Points on a hilly landscape, in no order, each with its height.
A climber steps from a point to whichever of its 6 nearest points has the largest rise for the distance, and stops where none of them is higher. Distance is the straight distance between rows; heights are no part of it.
(70): [179 112 133 119  94 145 101 140]  (h 689)
(555): [149  71 163 166  90 160  87 122]  (h 327)
(190): [144 144 140 107  84 124  86 187]  (h 492)
(71): [149  92  90 126 116 157 144 101]  (h 358)
(453): [131 188 135  92 145 150 155 120]  (h 563)
(30): [173 129 122 100 113 146 123 125]  (h 649)
(713): [175 117 125 111 108 151 120 122]  (h 420)
(187): [ 98 146 124 124  62 153  97 198]  (h 671)
(746): [114 110 131 165 169  62 106  95]  (h 559)
(395): [102 175 142 107 155 147 168 127]  (h 410)
(169): [161 191 146  83 111 122 107 132]  (h 482)
(137): [124 126 106 106 144 140 160 116]  (h 280)
(756): [ 91 151 173 158 168  97 153 139]  (h 247)
(17): [130 129 128 172 167  67  96  65]  (h 481)
(192): [156  81 154 152  86 157  88 139]  (h 399)
(3): [ 93  90  94 140 147 105 144 122]  (h 674)
(621): [171 121 140 115  90 140  91 158]  (h 433)
(503): [149 122 143 124  82 139  85 177]  (h 217)
(66): [112 121 151 169 168  63 117  96]  (h 256)
(260): [102 108  99 116 149 125 159 125]  (h 620)
(500): [126 152 115  93 145 147 158 118]  (h 469)
(542): [165 179 144  84 105 122 102 140]  (h 583)
(151): [164  75 117 154  96 168 117  92]  (h 613)
(579): [ 91 106 131 148 166  78 136 123]  (h 656)
(527): [115  68  70 157 115 154 139  93]  (h 405)
(379): [155 132 111  97 128 152 139 114]  (h 180)
(488): [106 161 125 108  68 128  97 204]  (h 421)
(720): [ 94 195 157 132 155 147 173 144]  (h 275)
(699): [120 127 141 127  73 148  89 194]  (h 18)
(719): [156 185 138  84 127 141 127 121]  (h 668)
(38): [ 88  80  89 147 147  97 133 122]  (h 665)
(228): [ 92 150 143 121 165 128 168 132]  (h 339)
(349): [172 100 109 124 105 156 128 110]  (h 426)
(564): [ 88  99 109 136 159  96 149 125]  (h 681)
(417): [150  98 155 140  83 150  83 162]  (h 369)
(384): [161 170 128  83 124 143 128 121]  (h 644)
(441): [130 136 110  98 140 147 154 115]  (h 271)
(7): [148 208 148  89 132 143 137 118]  (h 526)
(758): [101  86 105 157 156  67 107 114]  (h 667)
(484): [152 180 149  89  95 110  88 163]  (h 424)
(6): [ 88 167 154 130 164 132 171 140]  (h 207)
(400): [165 130 139 112  91 132  87 170]  (h 468)
(741): [ 87 180 166 141 160 137 167 149]  (h 202)
(42): [142 169 129  88 135 146 149 114]  (h 612)
(412): [108 141 173 174 168  83 139 122]  (h 373)
(148): [ 90 123 123 121 162 111 158 128]  (h 617)
(116): [ 89 129 132 126 163 110 160 131]  (h 622)
(475): [ 95  93 117 149 160  73 119 119]  (h 695)
(641): [165 147 125  88 119 145 130 119]  (h 599)
(533): [ 92 124 150 151 165  82 142 128]  (h 522)
(728): [ 93 191 174 159 157 135 172 161]  (h 165)
(14): [171  87 115 139  98 160 119 105]  (h 474)
(428): [ 90 134 151 145 167  93 149 133]  (h 437)
(340): [ 96 175 176 162 158 119 163 155]  (h 176)
(735): [155  66 131 166  89 172 101  87]  (h 542)
(24): [113  89  82 125 136 137 153 114]  (h 568)
(717): [131 105  92 116 129 145 156 107]  (h 602)
(747): [176  94 130 135  93 157 106 118]  (h 534)
(748): [107  81  74 140 130 135 149 109]  (h 691)
(677): [132 117 111 170 167  66  85  62]  (h 672)
(753): [101  71  68 154 129 129 141 111]  (h 340)
(457): [179 100 134 130  93 154  99 130]  (h 582)
(54): [117 206 146 102 142 154 158 119]  (h 470)
(360): [146  79  92 146 105 162 134  91]  (h 491)
(624): [ 91  74  84 159 146  91 118 123]  (h 517)
(648): [152 165 145  97  90 115  88 176]  (h 516)

Call two points neighbours if one is among the 6 nearest of the other. Go from one point of each pair to the other, from neighbour to neighbour, staying as high as possible. Name the lowest point that can't be avoided.
(70) and (187): (648)
(70) and (719): (384)
(187) and (748): (360)
(70) and (151): (747)
(748) and (475): (3)

For each start below, name the point where the climber stops.
(190): (719)
(641): (70)
(228): (475)
(260): (475)
(441): (719)
(428): (475)
(71): (748)
(503): (70)
(169): (719)
